A landscape with many valleys, sampled at points; each row gives a point and its height.
A ball rolls from a point to the lowest of its 2 nearest points, and stops where none of them is lower. Distance is the straight distance between rows; heights are no part of it.
<792>: [7 43 -8 -45 2 21 -31 5 -2 -24 -18 24 47 -45 -26 22 -34 15 -11 -8 -23 8 -11 -32 45 -32 4 -23 15 26 31 22 44 -29 -18 -31 -18]  h=226
<225>: [23 33 40 -40 -20 36 -12 6 -11 9 2 24 44 18 -37 5 4 -6 15 29 16 30 -16 -20 -29 41 -6 7 43 -7 -50 11 47 -8 -3 24 -8]  h=434
<1180>: [-5 23 56 -24 31 41 -9 4 -37 19 4 18 -14 42 -7 0 -22 25 36 15 -48 18 -47 -10 -46 -24 -19 22 -16 -6 7 -12 20 -19 -30 26 -25]  h=631
<672>: [-18 -18 31 15 7 20 -2 24 0 42 10 8 -35 55 30 -7 3 4 1 6 -12 -6 18 19 -30 -27 -4 29 -31 -20 -23 -7 2 -4 -2 22 -7]  h=668
<205>: [-7 -44 -11 22 27 -41 42 -14 -14 -43 4 -47 -10 -11 -13 10 -5 -6 -20 -31 -28 -17 10 -8 49 22 -12 -17 45 -7 54 1 -85 14 -19 -14 -7]  h=376
<389>: [-15 -28 9 4 9 3 -15 -20 11 38 2 -41 -57 -10 57 -5 3 -21 20 -21 -41 -19 -14 34 -41 -23 -37 42 -31 16 -15 -9 -6 36 -6 0 -4]  h=382
<833>: [-7 -28 1 34 0 -1 2 45 -23 6 29 -7 -11 68 -7 -38 -1 7 5 43 45 -14 56 22 -13 -12 68 2 -20 -62 12 -16 -32 -13 -9 29 7]  h=354
<30>: [-23 -47 -5 30 6 -1 13 -5 29 35 -5 3 -55 25 56 -16 17 10 -3 1 5 -12 26 28 -11 -27 19 18 -58 24 3 9 -33 -16 17 6 -14]  h=216
<1226>: [31 -34 2 23 -36 -27 18 -14 38 2 -7 21 -13 43 0 24 12 -67 -39 -32 3 15 75 6 31 11 -21 27 -13 7 -48 -11 -2 3 47 16 4]  h=408
<266>: [-26 -1 6 -2 21 16 15 -7 -24 -18 4 -28 -28 -26 16 0 -3 8 19 -5 -17 -33 -67 24 -12 6 13 12 -2 -5 74 2 -59 3 -18 -5 0]  h=346
<98>: [-4 26 -11 -12 0 12 -1 -13 19 -19 -23 18 4 -58 10 11 1 34 6 -1 9 6 -55 5 -11 -3 -1 -11 -24 47 7 17 10 2 20 -18 -13]  h=558
<595>: [-30 34 -23 -2 -26 -2 1 22 -20 -41 -9 -30 9 -51 14 6 -1 20 16 1 4 -51 -49 26 -6 -1 36 -14 23 -26 51 12 -19 22 -12 -18 19]  h=327
<673>: [-3 -28 -2 6 63 -5 45 -15 -15 -32 2 -2 -9 15 -48 8 -6 19 -15 -23 -15 0 4 -16 49 16 -2 -27 21 28 51 -4 -58 -18 -18 -3 -21]  h=292
<1336>: [-17 24 4 -24 15 22 -37 -22 7 -9 -37 18 21 -49 9 18 -35 19 0 -22 -68 2 -21 -13 23 -59 -37 8 -27 38 18 11 42 -14 -35 -42 -21]  h=392
<743>: [0 5 17 7 -12 16 10 34 -11 9 10 13 0 22 -8 -34 7 46 28 60 60 12 -20 1 -59 22 49 -21 -6 -27 -47 19 23 -8 27 16 0]  h=694
<1012>: [-27 32 2 -21 -1 24 1 -3 -25 -28 -10 -3 17 -42 -1 2 -17 23 28 0 -17 -23 -59 8 -14 5 -5 -5 18 -8 36 2 6 7 -26 -16 18]  h=363
<556>: [-18 -2 -21 7 -14 -6 8 14 -16 -31 19 -49 -12 -28 18 -14 -3 18 21 7 16 -44 -29 28 -16 5 54 -6 15 -49 63 18 -56 34 -24 -1 27]  h=304
<1250>: [5 -15 42 3 50 -1 37 -31 -29 -15 10 5 -14 19 -35 14 -2 -6 -15 -32 -42 -4 -28 -2 27 28 -26 -3 19 34 33 -33 -56 -5 -8 2 -14]  h=275
<1175>: [17 34 -36 -24 -38 -15 -26 4 32 15 -2 0 55 -45 10 -7 20 -12 -1 1 32 31 -3 -15 -16 18 -24 -20 4 18 -66 37 78 -4 32 -3 12]  h=156
<1317>: [4 19 -23 -20 18 8 -12 -6 40 27 -14 38 4 -34 14 -10 8 23 -5 11 14 35 -4 -2 -13 -21 -15 -7 -39 61 -29 34 38 -22 40 5 -24]  h=542
<1374>: [-13 -2 33 1 8 29 16 -2 -17 -7 -8 0 -24 5 -1 -6 15 10 28 14 -1 -15 -59 25 -34 31 -9 15 8 -8 10 -19 -33 16 1 16 13]  h=306
<1154>: [-12 5 -47 2 -37 -20 -38 -8 49 21 -11 12 34 -45 21 0 -12 -15 -33 -16 2 17 46 -8 35 -50 -33 6 -22 7 -18 23 53 -1 6 -13 17]  h=507
<324>: [-13 -15 12 29 -30 11 -8 62 -16 25 35 -19 -15 77 19 -33 -10 -2 2 52 27 -17 38 10 -43 -26 48 12 -7 -73 -23 1 -8 4 -10 23 29]  h=367
<269>: [11 11 13 -9 8 12 -5 -12 9 3 -1 34 -3 4 -20 18 3 0 -15 7 4 26 4 -14 11 8 -4 4 -10 22 -17 -4 15 -15 8 -2 -9]  h=248
<505>: [-18 -22 5 -2 -20 -6 -17 -16 11 10 5 -50 -35 -17 52 5 -3 -22 13 -23 -46 -26 -5 16 -21 -25 -24 48 -1 -13 17 -7 -25 37 -29 5 8]  h=395
<796>: [-29 -15 -13 4 34 5 -1 -11 -10 -27 -26 -4 -10 -43 -1 28 -26 27 -1 -18 -23 -11 -20 0 43 -46 10 -26 -22 20 87 14 -44 -12 -13 -31 -34]  h=357
<841>: [-27 34 -24 -16 19 7 -10 20 5 -11 -11 9 13 -41 26 13 -10 74 23 40 8 0 -68 4 -28 -42 35 -32 -42 24 15 27 30 -24 30 -11 -33]  h=578
<161>: [-14 4 52 -12 42 40 -11 11 -31 21 6 29 -4 53 -19 6 -15 7 9 4 -48 9 -11 -16 -5 -36 -15 27 -15 -24 35 -13 12 -17 -46 13 -13]  h=643
<549>: [-22 -17 -44 13 -55 -25 -20 10 36 39 -6 -28 -3 -12 52 -9 8 -42 -18 0 -11 -5 74 -6 15 -50 -28 26 -23 -14 -48 8 46 19 2 12 19]  h=333
<480>: [-24 -7 13 -3 -2 18 17 -7 -2 -2 11 -32 -40 -20 32 -8 11 11 30 -2 3 -32 -63 35 -53 19 9 10 -2 -7 25 -3 -36 25 5 8 15]  h=328
<1108>: [-19 -9 -21 9 2 1 4 19 10 25 -10 17 -8 3 12 -7 15 22 -9 13 3 -2 5 1 3 -19 27 1 -21 3 17 19 -2 -5 -3 5 1]  h=289
<607>: [-4 15 6 -11 -36 2 0 -4 -13 -7 8 -9 6 -8 -3 -4 2 -14 14 -5 7 -9 -20 -2 -26 38 -26 8 30 -38 -19 -7 23 36 -4 0 42]  h=285
<779>: [1 -40 -2 29 32 -13 36 1 -26 -16 24 -9 -33 37 5 -28 18 26 -1 21 42 -26 8 29 -5 10 68 -12 -5 -18 48 -22 -72 -14 8 18 -6]  h=277
<234>: [-13 0 -20 8 -4 6 23 -25 29 -4 -27 15 -26 -43 32 2 21 24 13 -7 20 -14 -49 33 -20 8 -16 -6 -46 57 -8 10 0 4 46 -2 -7]  h=549
<460>: [-3 14 -26 1 -23 -15 -6 -8 12 0 -13 1 23 -35 -3 14 3 -13 -11 -25 4 -5 9 1 15 5 -20 11 9 -1 1 9 17 24 6 -17 31]  h=324
<970>: [45 28 23 -53 3 10 -33 19 -23 8 30 24 47 -8 -62 12 -19 -19 -18 15 3 30 37 -42 45 9 17 -17 53 -11 -17 0 37 -41 -45 -5 -19]  h=142
<1358>: [-34 -5 -43 17 -9 -14 -12 -21 29 -13 -22 -18 -15 -66 46 9 -4 0 10 -22 -17 -36 -3 30 19 -37 1 1 -24 22 50 14 -31 9 1 -39 -2]  h=329
<510>: [-30 -11 -66 18 -35 -29 -12 0 50 34 -11 -44 1 -35 68 -26 9 -26 -10 -10 10 -16 45 17 -2 -26 -20 -3 -28 -11 -42 24 46 31 20 -5 30]  h=348
<1349>: [34 -40 25 10 -6 12 14 -10 17 17 1 30 -17 69 -12 -2 3 -45 -39 -10 0 22 58 7 9 1 0 29 -12 20 -41 -20 -19 -17 31 16 -5]  h=417
<197>: [9 -7 42 -8 3 6 30 -19 -29 -21 -8 4 -30 32 -16 -3 7 -15 17 -12 1 -7 -36 27 -25 58 -24 18 21 -5 -5 -46 -36 12 7 16 15]  h=282
<1020>: [-14 6 0 1 13 14 8 35 -17 11 16 2 8 21 4 -33 9 65 22 64 48 4 -43 -1 -62 2 67 -33 -37 -24 0 14 11 -22 31 15 -11]  h=699
<567>: [-25 19 -11 -5 -24 -6 -18 -8 10 9 -6 3 5 -19 23 9 -14 -18 -3 -15 -34 4 6 -8 8 -16 -37 23 -8 7 -8 4 31 7 -24 -10 19]  h=347
<1121>: [40 8 42 -6 -14 1 11 -20 0 -14 -3 16 8 5 -37 29 8 -35 -3 -21 1 20 -15 -5 -7 58 -38 8 25 11 -36 -18 7 14 31 5 8]  h=212
<818>: [-1 22 -44 -7 -23 -11 -37 26 17 2 -9 16 55 -27 -19 -4 -14 3 -40 3 15 2 45 -31 50 -46 15 -30 19 -8 26 40 32 -20 -27 -33 14]  h=486
<114>: [42 29 18 -43 -3 19 -26 10 1 6 16 32 51 -6 -42 12 1 10 16 42 29 22 0 -22 9 28 24 -19 28 10 -31 15 32 -17 5 7 -25]  h=450
<1136>: [26 13 12 -3 -16 -5 15 -41 18 -7 -25 19 4 -25 -22 36 17 -23 13 -32 4 15 -38 9 -6 51 -55 1 2 39 -35 -13 23 14 40 -16 12]  h=182
<979>: [-2 -18 56 -12 2 -4 -3 -33 -22 -6 7 -14 -20 0 6 32 -17 -35 -2 -45 -70 -6 -12 -9 11 2 -52 41 21 -4 30 -33 -44 7 -31 -20 3]  h=331
<967>: [26 12 -29 15 -48 -19 3 5 26 3 -9 16 19 -3 4 -1 25 -17 -20 1 46 15 31 -1 2 26 16 -6 6 -14 -48 14 27 20 33 7 30]  h=71
<618>: [25 47 -2 -45 -8 8 -24 -3 3 -20 -13 31 47 -64 -26 13 -8 9 3 -1 -3 26 -32 -20 10 6 -6 -13 19 28 -3 19 48 -13 0 -15 -10]  h=190
<89>: [-25 -40 6 0 22 -17 5 -22 -9 -36 15 -43 -10 -4 -4 16 -18 -11 -8 -38 -31 -21 0 -9 57 -16 -7 -1 31 -17 82 -2 -57 4 -46 -15 -4]  h=366
<1339>: [-4 38 4 -40 -23 25 -23 21 -9 16 8 -3 43 -4 -7 -18 -10 22 25 37 15 27 -32 -41 -54 22 -9 2 28 -19 -64 34 90 6 -3 -1 5]  h=245
<512>: [3 7 40 -13 14 42 -1 19 -2 22 3 20 -22 41 13 -18 6 33 21 45 6 21 -35 -5 -65 -4 8 0 -20 6 -48 1 26 -21 28 33 -28]  h=682
<798>: [21 37 12 -33 -7 3 -13 -34 7 -7 -20 32 18 -48 -16 13 -5 5 4 -20 -10 17 -36 -11 -1 25 -50 -1 2 51 -28 7 40 -1 23 -9 -9]  h=138
<402>: [15 -25 -24 40 29 -29 48 19 -22 -27 24 -7 -16 46 -30 -37 20 25 7 25 57 -13 38 22 16 27 65 -39 25 -23 16 -28 -65 -8 -6 19 14]  h=267
<1377>: [-30 -13 -22 12 22 7 -16 13 19 41 7 21 -1 6 41 -16 -3 28 -5 12 10 -5 31 4 -14 -56 32 3 -62 10 -2 28 18 -19 2 3 -9]  h=260
<1241>: [11 -19 7 8 16 -1 38 -30 22 6 -17 26 -36 2 15 6 13 10 0 -16 5 -4 -16 33 -6 26 -15 5 -29 47 -29 -13 -20 -5 42 5 -5]  h=541
<946>: [28 11 50 -11 26 16 28 -32 -20 -24 -9 19 -5 11 -39 24 1 -10 -3 -22 -22 13 -61 2 8 52 -37 2 14 31 7 -46 -33 -3 13 -8 -20]  h=258
<409>: [0 -47 -31 36 -19 -28 17 -29 44 15 -21 0 -43 -16 60 -4 14 -17 -19 -32 17 -6 35 40 4 -20 4 11 -56 41 -23 4 -15 17 38 -3 9]  h=526
<726>: [2 -31 -36 21 -43 -40 -16 -15 34 3 -13 -51 -36 -50 58 11 9 -36 13 -31 -6 -27 4 19 -2 10 -3 27 -11 -8 20 8 -21 70 7 0 25]  h=164
<195>: [-14 -7 -1 2 33 10 22 -23 -21 -24 -8 -5 -11 -29 0 9 -4 4 4 -15 -5 -21 -36 23 17 10 -1 -7 18 0 50 -16 -46 11 -1 -10 4]  h=362
<1302>: [-21 -43 -30 23 -29 -27 -8 -2 39 20 -2 -59 -45 -28 76 -21 17 -9 12 -12 9 -34 21 26 -15 -8 27 38 -28 -13 18 14 -37 42 14 -8 13]  h=186
<745>: [32 18 46 -12 -23 27 -7 26 -26 15 10 10 27 54 -49 -8 8 -16 16 39 25 22 -15 -10 -50 48 -1 8 29 -36 -59 -1 39 13 16 20 8]  h=418
<611>: [-9 -15 -25 24 -2 -14 -8 -12 21 1 -9 -14 -19 -27 23 6 -2 8 8 -8 11 -18 4 17 8 -26 23 -5 -11 12 18 10 -24 12 2 -5 20]  h=312
<1158>: [-8 1 32 16 21 14 22 11 -41 -20 22 -10 -11 41 -21 -23 14 5 16 18 22 -2 -8 21 -16 30 29 -5 29 -38 34 -32 -33 -1 -17 29 14]  h=398
<1169>: [-19 48 37 -36 26 46 -7 16 -43 13 14 11 13 10 4 -2 -21 42 37 31 -25 10 -78 -25 -46 -11 8 -3 -10 -12 6 -5 41 -8 -21 21 -16]  h=619
<529>: [50 -12 7 17 -28 -34 22 11 -2 -22 12 -3 5 61 -52 -2 6 -62 -13 12 21 4 54 -5 29 51 17 0 40 -41 -37 -42 -12 18 16 28 25]  h=148
<291>: [12 -13 26 9 -14 -4 35 -26 -8 -11 -20 -16 -32 5 9 10 22 -21 10 -34 11 -11 -36 30 -28 47 -34 14 0 9 -41 -26 -16 30 43 -8 14]  h=302
<666>: [-35 32 -10 -18 18 27 -22 17 3 11 -10 -3 16 -30 36 -11 -19 52 24 39 -19 -8 -65 -21 -43 -35 7 -23 -39 12 -6 24 53 -15 7 5 -30]  h=589
<1246>: [8 22 26 -28 1 27 -7 27 -13 27 0 1 11 35 -6 -31 1 49 29 72 35 15 -38 -30 -73 14 22 -9 -7 -8 -67 14 38 -9 35 22 -36]  h=688
<232>: [6 -5 0 11 52 2 34 12 -35 -22 7 6 -7 28 -47 -10 2 42 0 8 3 -7 3 -7 28 -2 43 -39 8 8 57 -18 -50 -27 -26 18 -38]  h=309
<1228>: [20 18 4 14 43 -22 -5 41 -52 -16 30 -10 26 43 -73 -28 -5 25 11 42 25 13 20 -19 22 10 43 -43 47 -24 19 -14 -24 -29 -39 11 -16]  h=247
<1156>: [20 15 33 -21 40 9 28 -19 -6 -26 -7 29 9 -4 -50 21 3 20 -1 3 -7 17 -49 -12 21 52 -12 -12 10 55 16 -16 -28 -27 14 17 -31]  h=237
<436>: [17 10 10 -8 19 -1 -32 19 -35 -7 22 5 33 35 -55 0 -19 -4 -20 12 -12 11 29 -31 33 -14 21 -15 21 -38 46 -9 1 -15 -65 5 -1]  h=201
<351>: [39 -9 3 11 -34 -10 15 11 23 3 9 10 3 33 -20 -8 14 -34 -21 -3 35 2 45 6 8 42 5 3 20 -22 -33 -14 0 20 25 23 30]  h=117
<686>: [-3 -1 9 21 -37 10 -13 46 -4 31 20 2 2 72 3 -21 -5 -29 -5 23 23 -10 45 2 -10 -6 21 14 9 -61 -42 -5 8 12 -20 31 31]  h=381
<157>: [-19 -26 17 -12 22 -3 -3 -30 -19 -21 5 -8 -4 -5 4 23 -23 -23 -5 -47 -61 -4 2 -27 39 -20 -34 12 11 -1 65 -9 -40 -4 -42 -34 -4]  h=350
<648>: [24 7 38 -7 33 13 15 -2 -9 -20 2 16 17 5 -49 1 11 7 -6 9 17 23 -5 -13 11 39 7 -15 22 25 7 -22 -14 -17 0 15 -18]  h=217
<213>: [20 -8 4 -13 -11 -2 -15 -22 35 22 -9 31 8 -8 -2 14 10 -28 -16 -21 -8 34 14 8 3 -4 -38 15 -17 32 -50 -4 27 -6 26 -2 -8]  h=276
<1342>: [-28 -1 -16 -8 20 19 -28 -12 2 -24 -37 8 -5 -52 21 23 -37 17 7 -21 -44 -12 -18 -6 26 -66 -10 -1 -32 36 64 17 -5 -24 -33 -36 -19]  h=377
<822>: [25 3 -9 22 36 -27 25 34 -33 -35 25 -17 8 47 -68 -43 10 15 -5 32 42 4 36 -8 30 21 56 -40 41 -24 -5 -30 -43 -23 -28 31 7]  h=259
<954>: [-30 -37 -26 24 16 -1 -5 -28 15 -14 -14 -25 -47 -41 34 25 -11 17 -2 -34 -25 -20 -13 14 24 -38 17 7 -22 33 81 23 -62 -6 -3 -36 -22]  h=341
<112>: [4 -11 3 8 -28 -15 -10 -9 27 26 -4 -3 -16 15 23 8 3 -44 -13 -29 -12 5 36 9 1 -5 -44 36 2 -1 -51 -18 15 14 12 9 18]  h=299
<856>: [-5 55 12 -40 -15 24 -17 6 1 10 -10 8 35 -29 1 11 -18 13 22 13 -14 5 -41 -19 -40 5 -30 2 14 1 -32 15 75 4 -15 -6 -12]  h=296
<892>: [-8 -6 3 5 8 -15 37 3 -40 -49 23 -35 -5 11 -28 -10 3 6 16 7 19 -19 -26 23 5 40 28 -22 39 -30 38 -23 -55 15 -18 22 24]  h=387
<299>: [9 -56 -17 20 17 -60 45 -28 7 -36 11 -20 -6 1 -17 18 16 -15 -33 -34 -4 0 33 -20 62 33 -13 -16 27 -1 19 -15 -65 20 15 -6 0]  h=383
<1323>: [19 18 -5 -9 29 -19 -15 52 -38 -14 31 -22 50 35 -83 -9 -16 6 -9 22 11 19 39 -44 37 -6 36 -33 57 -30 25 0 2 -30 -70 -5 -17]  h=231
<724>: [0 -1 -48 18 -50 -33 9 -20 29 -3 -10 -43 -15 -55 42 13 18 -19 11 -24 24 -34 0 19 8 20 0 -2 9 -16 8 10 -10 48 23 -27 37]  h=191
<1115>: [18 28 31 -20 -26 12 -2 -10 -14 2 -1 9 16 11 -24 9 -3 -26 9 -13 -10 10 -21 -2 -38 50 -63 20 35 -17 -53 -15 29 19 11 0 12]  h=244
<744>: [-42 27 -39 -10 8 4 -5 2 16 -18 -24 3 17 -63 33 -5 6 45 15 26 17 -24 -52 8 -16 -24 2 -28 -38 51 3 30 29 -3 29 -22 -4]  h=568
<1381>: [5 15 34 -4 -21 21 -9 20 -9 19 11 18 5 50 -15 -15 -3 -21 -3 21 13 -2 4 0 -32 25 -1 22 27 -47 -46 -18 22 3 -10 21 20]  h=401
<600>: [-23 -31 18 18 5 18 -22 -2 3 53 6 -5 -26 43 34 -1 -5 -16 0 2 -30 -1 54 2 -21 -59 -5 46 -35 -18 -5 9 2 -8 -25 9 -4]  h=662
<1058>: [-16 -18 18 26 23 13 -4 35 -43 8 35 -18 -23 69 -16 -20 -3 3 11 32 7 -1 32 10 -13 -36 53 0 -9 -57 47 -1 -31 -19 -33 37 7]  h=342
<311>: [18 -24 -25 27 -17 -12 25 -20 55 22 -28 26 -24 2 38 -12 16 0 3 -14 37 1 29 34 -16 5 -13 -4 -59 35 -63 5 2 5 65 -8 1]  h=530
<860>: [10 19 -26 6 -4 -6 -25 22 -3 -2 13 18 37 -7 -33 -12 -6 7 -33 19 26 20 35 -28 36 -16 39 -35 15 -16 24 20 9 -22 -25 -17 -2]  h=476
<1293>: [-5 -56 -12 36 -5 -12 8 -11 31 21 1 -30 -66 8 55 -7 17 1 6 -24 -8 -21 25 35 -14 -19 20 39 -41 16 28 0 -63 20 15 11 -7]  h=202
<1142>: [12 14 -4 -27 19 16 -33 3 -13 -11 -12 10 36 -14 -33 17 -46 5 -16 -12 -32 18 20 -42 45 -37 -1 -22 16 3 40 23 18 -37 -44 -34 -40]  h=176
<930>: [54 1 26 0 -1 -28 22 9 -34 -38 12 -13 13 53 -63 -5 25 -38 -12 -9 19 4 10 -1 15 77 -6 -12 58 -20 -33 -45 -14 21 3 23 20]  h=172
<760>: [-32 23 10 -32 23 40 -27 20 -39 12 2 -9 4 0 37 6 -27 60 36 37 -28 -2 -57 -28 -65 -32 11 -14 -35 -11 -1 11 58 -26 -19 13 -33]  h=604
<1107>: [19 41 -9 -26 9 2 -28 17 -8 -6 5 25 49 -14 -42 2 -6 28 1 33 24 11 -4 -23 22 -1 41 -31 22 4 8 11 19 -27 -5 -9 -21]  h=464
<662>: [7 1 51 -5 -5 3 15 -14 -23 3 3 17 -6 35 -20 20 -2 -38 -10 -29 -41 6 -6 -7 0 9 -42 45 29 -9 -3 -38 -12 12 -20 -14 16]  h=310
<1263>: [-8 33 -13 -9 19 11 -17 52 -20 11 32 14 26 1 -13 -7 4 61 11 73 38 2 -18 -17 -26 -14 71 -44 -23 -23 15 20 16 -32 8 8 -24]  h=703
<316>: [-12 42 9 -30 -12 22 -4 -7 -26 -31 -19 9 27 -47 2 13 -23 8 35 -6 -35 -9 -71 -7 -24 6 -45 17 13 9 -10 -13 51 13 -15 -18 8]  h=343
<1290>: [14 19 -36 -2 -34 -22 -14 -14 40 17 -16 5 22 -50 20 -6 21 -13 -15 -21 39 20 23 8 9 8 -18 -12 -12 14 -53 22 54 11 44 -7 26]  h=119
<1357>: [16 1 -19 -19 35 -20 2 0 -5 -32 4 12 34 -6 -56 17 -28 17 -32 -28 -13 14 20 -46 67 -14 7 -44 36 14 33 5 -11 -25 -30 -36 -34]  h=124
<770>: [20 -26 38 19 23 26 5 5 2 18 15 33 -23 80 -12 -18 1 -13 -17 13 -6 20 39 5 -1 -13 14 15 -13 15 -15 -23 -21 -28 11 19 -20]  h=426
<1028>: [-27 -24 -51 14 -31 -18 3 4 32 31 -8 -52 -41 -18 89 -35 23 -9 9 -1 21 -25 16 25 -41 -5 -4 2 -42 -2 -47 15 15 30 25 -6 12]  h=359
<243>: [4 37 -30 -1 -38 -31 -19 -16 14 -37 -19 8 45 -88 -1 20 0 -11 -13 -25 -1 -2 1 -10 40 15 -29 -16 21 7 -9 15 45 14 0 -37 25]  h=349
<439>: [0 44 -15 -37 -38 4 -30 20 7 17 3 -4 58 -30 -7 -18 6 -6 1 31 29 14 10 -31 -18 8 2 -20 24 -15 -69 33 75 9 -4 -6 23]  h=198
<791>: [-6 -10 -39 7 -20 -28 -16 -40 46 15 -5 0 3 -49 32 14 3 -24 -12 -31 -15 10 23 0 41 -25 -63 5 -26 32 -16 4 22 10 14 -31 20]  h=515
<46>: [-1 -3 16 6 -22 -8 6 -26 -7 -11 -12 -32 -17 -22 7 23 21 -26 20 -27 -11 -29 -33 20 -27 45 -23 13 16 -19 -9 -9 -11 41 16 1 31]  h=318
<733>: [8 -25 -17 23 -64 -21 -9 5 33 32 3 -20 -9 17 31 11 10 -65 -21 -11 -14 -6 66 -1 10 -22 -46 32 -12 -23 -61 -1 42 29 22 16 20]  h=316
<708>: [-22 -31 -9 27 16 -11 14 15 -13 -9 19 -29 -33 9 28 -15 14 17 7 9 17 -24 -6 33 -7 -17 54 7 10 -35 69 0 -64 11 -7 15 22]  h=288
<568>: [46 11 43 -15 24 3 14 -4 -32 -33 27 11 16 34 -65 -7 18 -13 -6 12 1 24 -1 -17 7 70 3 -6 53 0 -21 -27 -5 -10 5 22 -14]  h=196
<918>: [-9 25 15 -24 -3 11 -32 -14 9 16 -3 17 16 -23 24 -5 -41 -21 -12 -33 -63 17 -1 -12 18 -49 -57 24 -13 15 -8 -1 54 -4 -38 -22 -4]  h=368
<681>: [15 18 58 -21 13 31 10 -20 -33 0 1 17 2 15 -36 15 -4 -11 6 -11 -26 11 -50 -15 -22 35 -39 22 24 13 2 -30 1 -1 -8 0 -9]  h=280
<521>: [-2 6 2 18 34 10 9 34 -48 -1 16 4 -11 52 -43 -14 -1 31 12 38 10 0 15 6 1 -14 54 -27 -3 -33 55 -1 -27 -30 -24 25 -12]  h=326
<1112>: [10 -8 -28 6 21 -33 18 -2 5 -38 9 -11 35 -14 -43 7 -4 10 -39 -11 12 12 21 -29 73 28 1 -40 47 7 27 4 -22 -14 -14 -28 -2]  h=89
<1088>: [1 -3 46 -1 23 43 -3 28 -16 51 1 10 -37 86 19 -12 -1 17 16 37 -25 5 -18 4 -66 -22 0 26 -31 -7 -35 -1 14 -16 7 21 -20]  h=675
<1198>: [-18 -22 -29 7 -8 -12 -18 -3 17 35 -4 -76 -31 -28 91 -23 11 -12 11 -10 -22 -32 -2 31 -51 -10 -17 25 -22 2 -23 8 6 47 0 -2 0]  h=370
<1104>: [-12 -42 -30 25 -13 -33 -2 -42 45 15 -7 7 -29 -25 43 26 12 -32 -11 -37 -13 12 47 20 35 -17 -39 31 -35 26 -14 -4 -19 8 21 -7 10]  h=521
<740>: [-14 42 -39 -8 -35 -8 -33 0 27 3 -5 16 58 -48 -3 10 -23 -13 -33 -19 -10 5 40 -24 34 -37 -10 -15 4 8 -4 47 60 -3 -25 -32 10]  h=497
<344>: [-42 -30 -44 36 1 -4 -5 7 34 31 -6 8 -34 -1 63 -7 16 30 -6 11 32 -12 44 22 1 -65 33 -8 -60 9 10 22 0 -20 17 -8 -3]  h=236
<364>: [24 -41 -30 39 -36 -47 27 -23 31 -5 -5 8 -15 12 10 21 26 -56 -36 -31 28 9 77 -1 49 21 0 7 9 -5 -23 -13 -19 11 50 5 14]  h=400
<333>: [26 33 7 -29 7 17 -31 11 -38 -9 15 18 57 17 -67 12 -37 -19 -19 -1 -33 31 37 -55 50 -8 0 -4 47 -28 26 5 29 -35 -81 -25 -5]  h=150
<502>: [-34 -2 27 6 25 30 -25 7 -24 35 1 0 -28 41 10 5 -14 -2 3 -5 -35 1 30 -2 -5 -64 -7 38 -28 -23 42 5 4 -28 -53 7 -9]  h=654
<57>: [14 -9 -14 8 7 2 8 -16 51 26 -25 37 -14 -21 26 -15 12 9 -5 -17 10 33 5 14 -11 -13 -31 -3 -51 65 -42 3 9 -19 64 15 -23]  h=536
<757>: [36 -30 0 26 -11 9 29 -13 37 19 -26 39 -34 38 10 -6 24 -17 -5 -20 23 6 14 27 -12 22 -14 12 -39 49 -48 -18 -8 -10 72 12 -14]  h=535
<937>: [-15 -4 -6 -2 40 -16 46 1 -33 -49 6 -19 5 -11 -19 4 1 5 -2 2 -7 -40 -38 15 14 25 12 -25 36 -12 69 -16 -64 10 -13 -5 8]  h=375
<668>: [6 -38 -42 29 -4 -50 30 -9 30 -24 -4 -3 4 -3 -8 23 18 -22 -43 -17 17 6 64 -19 71 13 10 -12 22 0 7 -2 -36 20 18 -1 8]  h=391

For each start below, name the point where the ball stops.
<1012> => <970>
<409> => <967>
<1342> => <726>
<892> => <197>

Call two points neighbours if one is among the 2 nearest of the other. Go from one point of each pair to the other, from neighbour to neighbour, staying as low as possible. Name the highest point that can't be avoided.
<967>, <970> => <1012>
<798>, <197> => <46>
<798>, <1112> => <792>
<970>, <460> => <740>
